Points, in no order, along strands that fork, close into loops and pass close to each other.
In the rows, 128 means zero.
Points whose rows are less than 219 apart are linked; no others are. Some points are linked to none.
pomut: [176 120  85  77 204  82 140 141  91  96  93 155 153 138 102 135 113 125
 162 114 119 120 142  85 185  85 187  92 129  98 154 105 183 184 119 142
 151 169 126 128 149 138  87 120 170 181 110  92 126 142 114 157 175 118
  82 147 136 116 143 127 155 150 154  73 176 125]
butog: [158 131 140  89 139 129 134 104 136  82 150  99 190 110 169 101 144 116
 155  99 107 131 113  94 136  76 117 131 124 102 127 101 146 150  84  96
 117 158 168 119 134 125 161 110 107 116 131  99 151 197 139 174 163 158
 140 111 126 125 148 135 123 153 165 122 150 106]
bugep: [ 88 167 139  97 149 198  81 139 150  69 185  63  86  74 130 110 144 163
 140  64  99 116 144 157  68 112 148  84 129 143 138 114 126  90 105 108
 130 124 142  98 124  86 149 119 148 116 136 154 135 185 116 153  72  88
 169 128 179  93 141 137 116 146  70 116 128 100]
ririn: [170  71 128  84 151 103 184 155 184 138 100 217 135 159 148 192  95 163
 158 139 165 144 162 129 141 126 120 115  98 175 134 111 109 116 127 130
 113 152  95 157 129 142 109 116 126 148  98  97 117  55 104 163 166  91
 111 124 156 157 143 106 137 132 132 134 120 131]
puzif: [110 111 140 174 172 137 129 141 126 146  73 150 123 170 112 178  92 141
  88 121 105 140 119 131 128 131 130 152 111  99 141 171 104 148 157 173
 157 126 116 154 131 136 126  91 146 155 108 149 114  54 151  73 128 159
 102 146 137 146 119 106 122  82 208 114 126 145]
lifu: [165 135 102  91 119 124 159 157 132  64  94 108 146 136 148  98  93  73
 166 151  91 140 169  42  83 134 166 116 128 123 133 115 195 106  86 104
  73 142  98 147 116 156 153 101 139  75 126 109 156 191 136 175 140 163
 110 108 191 186 147 166 166 139 116  98 113 108]
biz: [162  41  92 146 101 118 186 146 136 133 156 155 106 149 107 168  75 107
 161 149 160 144 166 160 172 166 105  88 105 144 183 137 148 113 154 136
 178 155 108  96 220 195 116 141 175  85  54 103 101  68 129 164 140  92
 100 174 111 124 115  84 109 158  92 158  86  88]
Fuzis: [ 82 186 116 116 130 127  84 103  91 166 180 101 133  70 119 112 147 155
 103 156 127 112  76 149 116  92 133 147 144 104 147 138  91 111 127 164
 149 116 119 126 115  71  78 143 112 193 153 163 166 185  98 124 136 106
 149 148  85  89 115 139 138 136  78 125 137 129]
gupi: [107 155 165 101 158 174 110 108  85  92 113  91 116 124 121 111 136 161
 119 127  99  99 139  89  84 156 208 121 142  90 117 124 161  78 101 129
  82 123 151 131  66  84 145 101 113 100 180 178 137 127 132 111  94 136
 138 101 195 152 162 131 120 127 161  87 152 130]
dizod: [160  63 157 144 119 114 176 129 157 152 121 174  91 180 139 174 154 141
 109 147 124 179 137 188 107 188  43 136  93 156  98 109  86  97 175 136
 138 107 116 132 118 168 149 119 145 111 102 146 122  34 127 139 144 128
 149 119 104 162 110 122 176  76 116 201 111 164]
mumul: [127 113 133 122 131 107 165 164 154  34  95 146 151 149 107 125  97  84
 140 122 112 163 162  98 171 130 162 125 114 142 133  98 153 145 114 130
 113 166 127 142 144 178 181 151 156 113  93  86 114 137 139 154 156 206
  71 115 148 146 141 143  96 152 163 127 135  82]
tobov: [161 104 102 160  67  71 183 164 160 120 140 176  70 115 109 124 114  91
 169 140 156 167 160 166 152 173 107 105 130 179 134  95 137 128 139 132
 144 138  86 134 190 186 120 158 140  84  98 110  64 102 143 147 125  98
 107 153 118 100 120 112  92 143  61 147  79  91]
Vus: [ 91 135 190  78 222 116 133 129  80 111 109 148 158 132 123 148 141 177
 129 127 121 105 138 127 137 124 176 103 141  90  83 116 122 112  99 169
 118 162 158 104 129  67 145  91 124 179 178 141 193 101 133 112 148 126
 156 105 164 129 168 119 102 129 210 125 155 144]
Salat: [ 81 221 167 188 119 106 101  99 101 141 196  92 141 131 137 145 197 122
 109 161 137 172  35 127  99 154  85 183 125  53 136  83 123 151 117 172
 126  71 141 115  83 134 102  89 127 146 192 189 144 172 117 134  67 175
 130  86  86 143  92 124 112 131 121 115 192 137]
vaf: [ 73 174 171  70 162 125 128 126  99  67 156 114 132 115 140 102 121 169
 119 130 137  94 166 121 110 169 201 127 156  88 114 100 148  81  70 127
 103 134 133 138  92  45 161 110 115 111 185 169 149 161 159 169 104 109
 147  69 170 141 181 115  86 171 150 115 176  99]
lemuv: [135  97 174 111 126 217  99 120 181  64 142 119 119 152 131 109 164 177
 140  99 116 112 180 140 106 118 114 110 117 124 118 153 139 131 120  81
  97 131 143 131  99  96 171 145  92  96 114 113  96  80 116 138 105 133
 152 121 171 134 120 162 140 126 127 143 148 130]
fedub: [127  94 141 134  92 177 153 156 150 112 129 106  91 137 106 126 170 156
 170  94 133 100 194 181 123 124  71  66 116 160  97 161 125  96 126  45
 141 142 156  80 195 125 178 157 126  74 103  88 135  83 145 146 105  98
 132 150 150 109 127 134 128 130  67 136  72 130]
lel: [ 81 154 151 167 106 186  85  99  67 155 116  68  91 105 130 102 147 133
 105 143 119  99 109  99  86 189 193 123 173 105 120 145 139  76 141 126
  97  93 156 115 105  84 128 122 122 116 208 185 130 144 110  86 102 129
 168 132 151 153 141 119 114 115 146 125 116 148]
Fudo: [164 128  88 171 101 166 110 122 132  91  92 120  91 148 126 104 166 117
 149 147 124 144 178 105 103 157 150 114 137  94 106 123 172 117 157  78
 126 121  92 126 110 149 108 114 133  91 135 158  82 141 129 138 121 137
 128 130 140 156 101 155 149 132 106  92 158 102]
Roge: [139 120 122 124  81 102 148 111 131 220 160 130 162 118 159 130 106 179
 124 143 198  49 112 136 174 103 106 140 162 147 126 142 104 122 135  53
 118 119 144 122 113 113  91 166  55 146 136  83 155 133  94 128 174  61
 124 125  81 120 118 113 137 151  76 120 116 144]
veso: [109 164 131 137 131  96 143 154 132 120  82 144 139 154 135 146  73  92
  96 145  97 137  96  59  98  88 116 161 117 153 136 127 144 172  86 165
 101  93  80 180  97 142 147 103  99 132 138 104 155 183 165 114 122 164
  91 113 154 149 127 112 135 137 145 104 108 152]
ribu: [137  94  92 121 125 122  98 123  98 174 106 102 138 144 139 124 103 117
 112 132 112 131 126 126 140 161 130 129 119 129 106 170 113  90 142 146
 151 115 121 111 148 129 124 107 147 125 117 139 136 117 149 125 142 120
 137 167 137 126 136 119 150 107 113 154  85 140]
Ref: [ 99 111 147  81 150 157 141 125 140  85 145 136 170 128 158 138 121 133
 115 154 124 148 139 138 129 155 151 101  90 114 109 113 127  70 107 140
  93 125 172 107 107 110 146 110 165 102 121 157 124 124 141 165 120 157
 152 108 152 149 144 124 119 129 163 161 133 106]
vuk: [111 173 138 160 109 111 139 135 137  73 155 149 151 102  87  88 124 115
  91 153 144 154  99  84 125  76 151 170 139 128 157  95 160 212 137 121
 121 136 151 171  95 163 100 186  99 136 127 127  99 152  89 115 114 170
  71  86  62 140 113 181 122 123 145 106 183 143]
vaduk: [147 122 166 116 105 190 134 143 186  42 110 111  99 115 137  93 141 123
 155 100  83 132 176  84  50 109 140 130 115 145 160 146 182 151 112  54
  62 134 109 148 104 122 166 132  81  71 117 106 109 131 115 130 115 173
 133 101 188 135 129 169 136 142 131 120 115 103]
Pepeb: [109 138 127 150 110 153 107 142 158  90 146 142 103  98  97  87 118 131
  81 139 140 118  90  91 106 106 175 154 118 161 187 115 145 175 152 121
 101 126 138 179  93 129 109 184  90 118 106 140  85 135  91  98  95 141
 101 105 111 136  91 158 149 120 116 126 140 164]
kapul: [124 130 155 168 121 177  82  97 100 167 147  98 103 169 141 137 177 102
  84 145 109 138  79 152  91 173 106 157  98 117 118 159 117 129 152 124
 114  84 130 111  77 138 140 108 130  96 154 156 112  91 118  96  92 166
 161 115 134 151 104 127 162  87 141 172 125 173]
sok: [159 102 158 162 117 106 142 112 160 171 156 145 123 137 137 131 167 120
 102 121 137 168  89 185 113 177  21 164 119 174  99  92  86 159 171 136
 158 113 130 129 112 148 136 151 131 129  89 138 102  63 129 122 139 146
 164  93  86 137  86 132 169  71 118 182 110 180]
gotof: [167  58 126 140 126  73 186 121 158 192  93 193 123 179 165 183 107 131
 126 144 162 143 135 146 152 167  86 140 103 168 131 119 101 111 151 161
 131 121  93 165 112 159 124 111 130 142 101 112 124  45 125 127 146  92
 131 136 114 159 155  94 165  90 109 171 108 159]
Tazes: [115 203 162 168 137 172 109 123  97 111 169  75 145 162 140 148 180  81
 114 135 112 186  63 135  84 159  94 157 117  60 137  98 115 117 110 160
 107  69 136 106  94 125 170  64 176  84 176 172 142 148 144 139  70 178
 135  94 140 129 106 110  83 114 171 123 165 120]
kal: [ 66 113 196 108 166 133 158 116  89 138 120 137 157 133 146 154 106 137
 132 131 132 129 129 127 133 186 181 123 117 102  76 116 107  40 113 162
  88 137 189  94 116  96 127 103 163 133 184 159 166  91 119 135 150 148
 178 120 163 167 182  91 110 127 197 175 117 138]
Ruf: [ 61 194 152 108 143  95 123 141  98 115 132 114 133 111 126 114 128 160
 125 121 101  90 147 121 117 128 184 119 196 114 115 102 109  92  64 141
 120 142 104 149 132  72 184 120  97 150 205 126 194 218 159 129 130 131
 145 120 168 104 179 117  56 169 122  90 161  82]
piz: [126 130 167 184 153 123 126 109 160 129 139 155 147 145 112 147 171 132
  95 105 134 166 100 174 126 154  66 159 141 123 111 122  95 180 182 154
 178 157 128 141 121 144 131 151 134 156 110 136  75  80 123  77  99 155
 128  90  81 123  93 157 113  84 158 142 159 149]
tagak: [ 93 189 128 184 115 119  96  81  87 158 176 108 138 113 126 125 157 145
  99 184 150 145  85 141 123 121 116 166 153  69 123 130 110 139 159 162
 145 103 157 117  91 118  69 132 121 187 164 184 136 160 117 119 121 140
 120 112  57 132  96 141 129 133 108 123 171 128]
Tid: [ 97 163 118 207  87 159  81 154 149 103 138  84  91 116 100  91 150 124
  96  95 115 161 145 188  97 188 109 131 166 156  96  99  75 143 138 120
 172 115 116 102 162 149 184 144 140 101 146 114 117 155 175 110  81 136
 137 108 124 103  83 139  92 123  88 130 125 121]
Fazi: [145 131 114 137  89 116 123 129 148 104 149 123 124  97 112 114 111 153
 167 122 175 107 133 140 179 161 187 110 179  95 164 107 135 135 138 121
 151 144 109 118 152 154  50 157 155 136 115 135  88 148 138 167 145  88
 108 146  83  81 116 102  85 196 106  79 174  84]
fosag: [181 119  93 135 121 120 145 155 129  69  87 185  92 133  97 120 146  95
 195 136 141 145 213  96 154 122 153 105 138 112 117 121 188 134 116 123
 126 153  67 108 119 168 107 102 145 145 128 134  94 137 139 170 135 127
 111 136 154 125 139 151 127 168 118  83 155  67]
Vusiz: [130 138 163 194 165 116 107 109 129 134 111 136 146 146 131 181 143 131
 103 130 105 148 115 162 136 134  66 163 120  75 114 151 106 169 166 178
 201 127 125 115 130 150  97  88 152 180 112 141 100  88 157  86 104 154
 119 129  96 131  91 115 126  91 189 102 161 143]
Bifa: [103 118 147 101 196 157 104 143 115 119 116 123 167 142 119 162 120 124
  84 109  81 142  92 116 117  89 125 147 101 130 132 152  84 152 124 183
 141 122 125 135 142 105 160 120 145 147 101 124 164 118 138  88 115 160
 142 127 148 112 125 147 123  98 198 152 114 150]
Laga: [179  31 131  83 105 142 192 160 141 125 144 165 116 155 117 149  75 131
 208 120 145 125 200 132 184 128 127  69 108 152 194 145 179 117 141  70
 124 177 115 112 206 156 123 172 157  87  59  87  98  76  96 160 139  75
 103 177 152 145 125 105 129 145  91 144  70 105]
Pofem: [160 138  91 102  82  71 148 162 141 108 156 153  79  71 133 112 131 114
 197 110 160 138 154 132 140 120 129  94 120 193 125  89 123  96  85 117
 106 136  86 121 152 150 128 136 120  97 133 124 103 162 129 166 136  77
 137 150 131  84 151 137 103 159  54 137  83  84]
sugu: [127 150 112 145 115 107 119 112  83 180 114 128 145 132 165 151 140 102
 127 135 121 136 100 142 124 146 104 158 135 106  90 150 102  95 104 153
 133  99 114 100 109 131 135  82 119 140 172 133 157 152 162 119 142 123
 155 139 128 132 155 100 127 108 147 120 117 134]
res: [ 98 167 135 145 142 162 105  97  97 147 118 145 117 100  93 136  96 202
  91 130 122  60 130 120 136  68 150 147 146  76 159 162 146 142 156 144
 130 110 149 142 114  70  72 124 103 171 132 141 143 123 105  71 144 141
  92 148 115 112 100 109 129 144 163  63 164 164]
Lebez: [101 173 127 115 153 163  69 127 140 125 193  94  90  53 134 106 160 177
 128 102 132 120  91 143 100  96 137 126 124 144 166 103 103 125 111 134
 133  98 102 131 116  82  95 132 114 161 131 166 132 185 109 147  90  85
 166 157 108  68 105 141 134 137  76 119 139 120]
Pezes: [178 119  93 108 138  91 166  91 113 170 105 150 172 152 136 136 134 138
 103 146 164 107 124 108 179 112 150 121 137 103 124 127 132 168 148 116
 119 164 172 136 103 122  80 153 119 169 146  95 133 111  86 129 183 112
 107  81 106 153 159 155 160 120 134 127 164 156]
vip: [ 67 177 143 206 104 174  75 115  85 165 148  72  97 128 121 103 133 110
  67 154 127 137  73 131  79 182 163 157 132 115 159 171 113 112 154 143
 103  65 136 115  82 116 131 114 117 108 176 180 128 141 120  82  78 146
 153 130 137 136  92 118 110 103 125 144 122 156]
Zazig: [162 123 117  76 140  99 158 156 154 112  69 139 133 135 179 133  70  63
 158 124  83 150 137  52  88 103 118 128 109 149 113 100 164 126  68 131
  78 117  83 151 125 146 155  80 129 106 117  93 174 177 154 149 152 159
 115 126 193 164 144 126 150 124 141 135  67 121]
Rop: [128 127 102 157 116 105 118 127 170 108 179 139 133  88 130 115 125 111
 113 134 161 185  98 148 139 171 138 137 125 147 121  82  94 135 132 154
 146 105 137 142 125 167  91 135 167 108 117 158  87 142 129 170 119 144
 128 124  79 121 104 120 107 119 107 157 132 110]
kagut: [180  80  98 161 100 109 138  96 130 165 141 143 110 143 163 118 183 129
 165 184 174 116 155 164 145 206 123 102 144  80  89 124 121  84 165 103
 140 113 117  90 111 166  76 102 158 113 154 170  96  67 110 167 143  98
 147 122  88 162 136 120 145 143 100 136 162 117]
zura: [180  95 142  85 139 148 120 100 143 112 143 109 150 141 152 108 201 100
 122  93 104 147 103 113 109  86  62 132 112 148 115 124 108 166 105 101
 131 152 161 102 145 126 189 125  97 109 141 105 153 149 112 123 138 157
 175  88 128 130 150 179 148 113 157 167 138 133]
gusos: [158  94 142 121 124 178 121 132 173 110 128 122 106 123 120 116 167 161
 178  90 137  90 183 149 140 109  97 105 151 153 117 147 128 122 129  61
 139 148 123 119 148 100 151 155 111 119 101 103 100  86 125 129 118  83
 146 145 137 113 124 142 139 140 100 124 129 126]
pef: [ 79 160 116 133 175 123 134 137 118 109  99 170 118 106  54 145  91 171
 105 116 132  91 129 129 160  84 165 120 146 116 166 146 120 156 178 144
 158 157  82 175 137  82  86 150 130 195 108 118 127 121 110  85 132 109
  85 154 116  69 117 106 118 138 158  70 183 133]
vamal: [106 127 111  78 121 170 113 125 109 127 134  88 124 146 140 119 143  89
 139 117  70 131 148 153  62 126  75  74  66 118 104 160 138  46 116 104
 114 132 162  64 149 106 173  79 187  69 119 144 158 159 129 147  94 145
 154 149 208 132 139 131 142  90 101 155  90  97]
movig: [ 93 182 112 158 106  88 114 130  55 169  86  97 128 136 128 125 148 121
 121 140 103 110 124 122 122 151 160 121 184 104  90 155  99 103  89 156
 149 126 122 110 145 100 139 102 108 169 219 127 176 187 157  89 137 132
 142 150 147 109 170 105  78 145 120  89 117 111]
saz: [132 144 119 124 100 102 125 124 146 165 147 145 147  92 122 125 130 198
 150 115 196  63 131 152 164 128 132 123 178 144 147 126 108 127 127  86
 128 149 106 131 141 100  95 177  93 148 138 115  99 136 118 138 142  48
 131 137  88  79 132 112 102 188  86  80 158 119]
Tudel: [147 152 137 161 153 102 156 154 147  49 117 145 150 107 109 104 132  77
 147 136 120 171 125  76 154 114 145 152 135 115 134  87 184 219 103 132
 128 128 112 175 115 177 130 146 131 126 111 102  96 144 128 149 131 186
  67 109  90 139 117 158 128 128 169  93 166 114]
tebo: [125 153 120 181  88  59 122 119 153 149 163 145 119  94 136 108 122 103
 138 139 150 160  84 147 151 134  67 164 138 147 122  96 123 167 148 166
 160 115 118 138 130 170  82 141 110 147 103 126  94 161 141 123 122 133
 115 139  62 104 107 118 103 118 106 118 121 117]
zope: [182 128  70 123 120  86 136 101 109 171  69 139 112 161 142 137 134  58
 119 148 116 149 116 100 123  43  77 151 111 155 135 145 179 209 154 138
 135 129 121 142 114 146 119 142  87 169 105  75 158 148 111  92 108 134
 114 109 121 162 139 171 174 100 117 147 113 167]
mudo: [ 71 117 166 165  89 187 120 126 142 187 169 108 119 101 135 121  96 193
  95 118 162  72  91 124 112 136 144 143 138 126 147 151 107 114 138  96
  96  79 155 143  98  98 110 163  81 121 140 162 124 112 127 116 142  96
 148 151  89 131  82 103 140 142 107 126 104 153]
foto: [138 136 117 172  91 131  98 108 165 108 140 138  96 120 150 122 191 149
 145 138 165 137 164 167 109 179 128 115 147  80  84 110 125 109 156 103
 140  96 101 111  93 147  89  98 142 107 164 199  91 126 143 161 101  98
 142 116 116 149 117 121 130 160  93  87 188 103]
Bepo: [162 149 119 128 113  70 160 141 157 131 144 144  97  77 149 128 152  73
 162 121 110 193 111 167 115 110  30 142  73 164  91  67 127 118 109 169
 138 144 125 101 165 166 160  98 146  96 111 121 122 165 157 146 141 136
 147 131  94  87 125 112 129  99 113 179  77  99]
zozul: [184 110  92 134 119 106 148 134 152  93 136 138  96  94 173 108 167  61
 185 149 100 189 135 136 120 111  75 113  73 109 110  88 168 133 143 133
 139 118 101  78 149 164 106  80 156  91 108 148 121 178 151 164 137 118
 135 157 100 114 107 127 147 116 108 149  90  76]
Rif: [ 85  81 143  99  86 160 141 149 134 109 149  87 157 132 129 119  89 148
 134 113 164 111 176 166 172 177 171  84 145 128 131 129 113  82 121  81
 145 149 180  98 189 142 155 163 159  88 103 118 108 115 149 158 137 141
 116 143 144 111 126 108  89 183 121 123 125  84]
Latu: [103 122 116 119 111 149 113 103 101 236 135 123 147 167 145 136  77 127
  90 133 132  81  70 136 113  71  88 197 118 146 147 205 124 140 155 133
 130 103 157 130 105 111 117 138  98 160 128 117 197 116 129  79 153  98
 144 148  88 145 117  99 159 109 133 181  73 183]
nupev: [118 111 112 178  82  98 147 124 143 177 151 133 131 117 139 142 142 136
 124 145 179 150 123 169 142 227 111 131 159 123  86 120  75  78 129 134
 154 117 147 104 146 160 111 142 170  98 156 146 123  81 135 147 149 123
 154 108  92 128 122 115  94 125 123 164 138 109]
rusi: [105 128 125 186  96 177  78 124 136 194 122 132  91 131 115 132 100 180
 111 138 135  70 122 132 111 135 106 150 145 152 136 185 128 117 141 102
 119  73 102 146 112 117 107 135  99 121 100 142  96  73 129  90 100  80
 121 173 113 134 102 106 143 104 100 123 103 168]
Petas: [131 107 143 140 111 144 113  99 119 202 118 128 139 174 148 151 135  93
  68 137 126 123  65 130  88 100  95 183  92 123 129 168 126 150 142 152
 101  87 150 128  72 136 133 123 105 128 142 141 153  93 126  90 123 162
 150 105 100 176 115 119 183 100 160 177 107 194]
rom: [111 158 131  98 200 135 100 160 117  61 103 134 132 123  88 149 147 115
 120 110  85 158 131 126 112 104 154 121 114 141 120 123  94 130 105 184
 171 151 105 146 154 120 175 124 170 159 108 127 135 126 147 104  85 150
 128 139 157  90 140 149 103 141 170 121 140 110]
vevog: [100 164 164 129 160 180 124 119 102 110 148 103 172 152 153 148 110  86
 114 158  98 175  81 126  86 155 127 129  94  95 122 104 121  62  99 180
 101  94 146 104  98 108 177  72 182  77 158 157 150 136 147 139 104 177
 149 103 153 150 138 116 115 115 206 146 125 105]
pefuv: [ 72  79 150 111  87 174 133 152 150 133 150  93 148 111 145 133  44 178
 112  98 140 108 133 110 139 147 163 124 139 148 146 141 112  96 133  83
 104 109 157 169 141 142 130 156 112  80  94 117 106 115 146 137 143 122
 136 164 125 112 116  85 119 138 137 124  85 127]
Zogu: [201 104 111  81 156  68 161 131 144 153 105 181 144 145 153 160 149 140
 166 123 170 102 158 116 158 104 129 112 131 148 110 115 118 137 114 119
 108 149  93 132 111 118 101 105 106 155 135 101 134 116 110 160 172  92
 134 109 144 137 164 134 146 146 106 121 147 154]
gav: [104  91 121  84 109 164 137 151 118 118 122  87 110 143 115 107 157 110
 144 111  91 114 177 162  96 130  89  63 108 170  83 166 109  79 119  84
 128 152 174  78 183 134 203 136 156  67 122 117 148 114 131 154 111 138
 148 129 197 125 144 158 144 116  80 169  69 108]
derad: [176 141  84 140 122  81 109 117 137 128 132 113 111  67 160 102 140  74
 165 142 113 163  88 105 131  76  95 139  89 125 152 108 177 163 117 158
 134 112 110 123 146 141  78 105 111 166  95 134 110 180 138 131 135 110
 121 176  80  98 117 131 144 125 107 116 103 112]
Kura: [ 99 140 142 169 132 168  85 131 142 158  99 127  90 130  93 143 138 185
 127 121 139  84 156 154 125 127 121 126 175 135 121 155 110 114 146  91
 152 121  90 140 133  92 144 146 114 148 129 127 108  80 153  79  77  79
 131 173 136 104 117 128 120 131 107  98 140 142]
Vuga: [ 83 104 157  99 128 132 151 142 129  58 105 118 167 157 102 141  85 131
 129 108 126 129 180 156 188 146 182  95 144  96 117 125 137 123 127 106
 139 181 173 131 164 136 180 142 175 118 103 100 113 116 155 152 153 187
  92 115 158 139 149 115  88 181 178 110 164  72]
Vide: [160  89  95  60 191 112 131 136 113 117  96 147 134 136 110 142  86 137
 154 122 104 123 149  94 181 101 190  87  93 121 162 140 158 129 140 164
 134 159 109 140 163 135  91  88 185 163  73 114 135 104 122 148 149 106
  95 166 168 149 140 111 154 127 153 111 122 121]
bano: [122 145 117  84 175 168  89 158 142  51 148 117 104  79  95 101 134 137
 159 101 102 146 172 126 111 107 181  89  99 156 125 113 154  99 108 120
 135 140 111 126 128 109 131 131 178 129 101 144 110 143 121 139  83 108
 137 162 174 100 140 150 119 142 110 122 134  93]
gub: [133 121  94  90 109  45 166 134 125 135 132 147 136 171 103 120 139 121
  94 145 173 139 132 127 160 193 153 127 150 201 102 119  73  98 100 133
 107 145 119 165 124 138 171 172  94 108 162 110 132 114  95 156 156 130
 138  79 135 136 187 165 113 102  97 169 147 133]
labed: [ 72 179 157 128 185 109 128 164 153  69 111 182 131 119  84 144 131 159
 103 102 116 122 121 134 144  83 147 133 150 121 129 104  84 165 115 186
 167 143  69 175 129 110 146 149 133 178 133 121 119 127 150 108  99 145
 109 120 126  80 122 125  94 142 196  99 177 115]
Pov: [173 143 113 116 138 101 117 109 116  85 151 132 147 107  98 112 141 131
 179 112 145 127 136 109 188 106 178 108 163  84 148 108 166 163 133 120
 157 165 115 122 139 139  66 166 150 180 128 104  94 174 112 173 166 130
  98 131  75  79 137 138 110 182 136  75 186  90]
Zefe: [160 119 100  88  90  51 157 140  88 171 122 114 127 130 134 138 144 112
 167 118 148 100 148 132 159 129 106 100 145 177  98 128  80  75  87 106
 115 144 122 107 171 138 161 125 106  92 155  91 135 166 136 137 174  90
 150 136 154  91 161 116 123 148  63 142  76 111]
Bural: [157 116 135 131  94 123 174 111 160 206 104 165 162 155 172 141  80 159
 102 130 183  58 138 116 164  94 124 145 154 138 120 142 134 164 143  74
  98 138 180 147  95 116  95 140  66 148 139  81 146 126 104  99 185 111
  99 113  97 159 117  99 143 136 133  99 130 170]
Vafez: [111 135 158  80 204 133 121 129  71 136  98 121 186 161 104 135 123 148
  98 123  72 116  98  87 131  75 152 122 122  89 142 141 123 175 114 181
 140 128 170 132 141  85 152 112 132 163 160 112 202 143 124  92 162 165
 108 111 148 116 145 136 136 112 204 108 155 174]
Rageb: [164  41 105  59 166 123 153 128 115 156 117 150 151 167 115 164  93 160
 190 123 121 110 178 134 197 127 163  83 115 138 186 150 163  91 146 104
 149 184 144 112 195 140 107 137 170 115  57 111 128  50  93 141 149  62
 104 169 180 146 148 116 148 118 107 150 108 121]
Tiga: [150 128 100  98  93 147 115 126 118 101  93  76 138 140 131  90 123  89
 133 124  79 104 147  47  78 116 163 122 147 149 153 162 185 139  99  77
  74 140 132 146 103 139 159 136  87  80 133 107 132 190 110 127 138 170
 123 114 189 156 156 166 161 127  99 105 106 128]
dutas: [125 117  82 131 139 112 123  95  79 223 115  99 153 145 116 120  85 117
  74 164 137  90  84 152 158 134 116 156 134 145 140 182 107 134 172 146
 140 134 153 128 155 112 120 167 132 182 109 124 165  78 111  93 151  92
 136 154  88 134 126 133 151  86 124 177  92 174]
fug: [187  88  97 109 137 105 118 104 137 161  97 116 142 122 150 105 157  71
 127 104 112 154  90 125 137  89  82 159  93 167 135 122 144 186 145 126
 146 138 144 142 156 138 142 168 103 139  95 100 138 130 104 101 134 136
 134 115  93 141 135 172 169  81 132 177  89 165]
kuv: [126 154 123 132 118 105 155 137 151 148 103 166 115 137 141 130  65  80
  94 149 123 149 101  74 106  42 105 196 101 155 159 132 154 202 138 159
  97  98 123 182  88 161  99 131  82 162 111 105 151 151 131 100 106 154
  88  91 112 164 106 129 153 109 150 133 106 178]
divo: [107 131 147 116 151 154 104  94  97 198 140 121 140 110 141 140  82 167
 106 120 118  79 103 126 127  59 116 153 107  80 146 188 141 138 144 147
 121 118 177 122 103  76  82 111  97 172 129 122 188 149 119  81 172 135
 118 154  97 142  96  95 144 115 168 120 113 177]
doret: [108 144 108 199 102 157  91 155 149  98 133 101  87  99  87  74 142 102
  83 114 134 139 106 151 114 164 138 128 143 184 147 117 111 180 158 112
 157 126 114 136 134 140 149 172  93 107 107 122  87 132 123  86  81 134
 122 136 115 115  89 151 120 109  85 123 112 147]

A tip is a point with one link. Name the tips that can be reached along the links from each point below, in the order of the rows.
vaduk | butog, Tid, vamal
tebo | fosag, Bepo
tagak | Zefe

A fork is a point with three links, a tip a point with one. Leave the first point through the second and follow the links. Name the first fork or tip that comes.
tagak, Salat | Bifa
butog, zura | gusos
fosag, Fudo | Bepo
kal, Ref | rom
Vusiz, piz | Zefe
gusos, lemuv | butog

Name the points in between on the shortest way along the links from the first point to the second, in order.
pef, vevog | labed rom Bifa Vafez Vus kal Ref
zope, mudo | kuv veso Zazig lifu Tiga vaduk lemuv gusos Kura rusi
Petas, Fuzis | Latu divo res pef labed rom bano bugep Lebez
Roge, pef | Bural Pezes Zogu ririn gotof dizod sok piz Vusiz puzif Bifa rom labed
vamal, Tudel | gav fedub gusos Kura rusi mudo pefuv Rif Vuga mumul
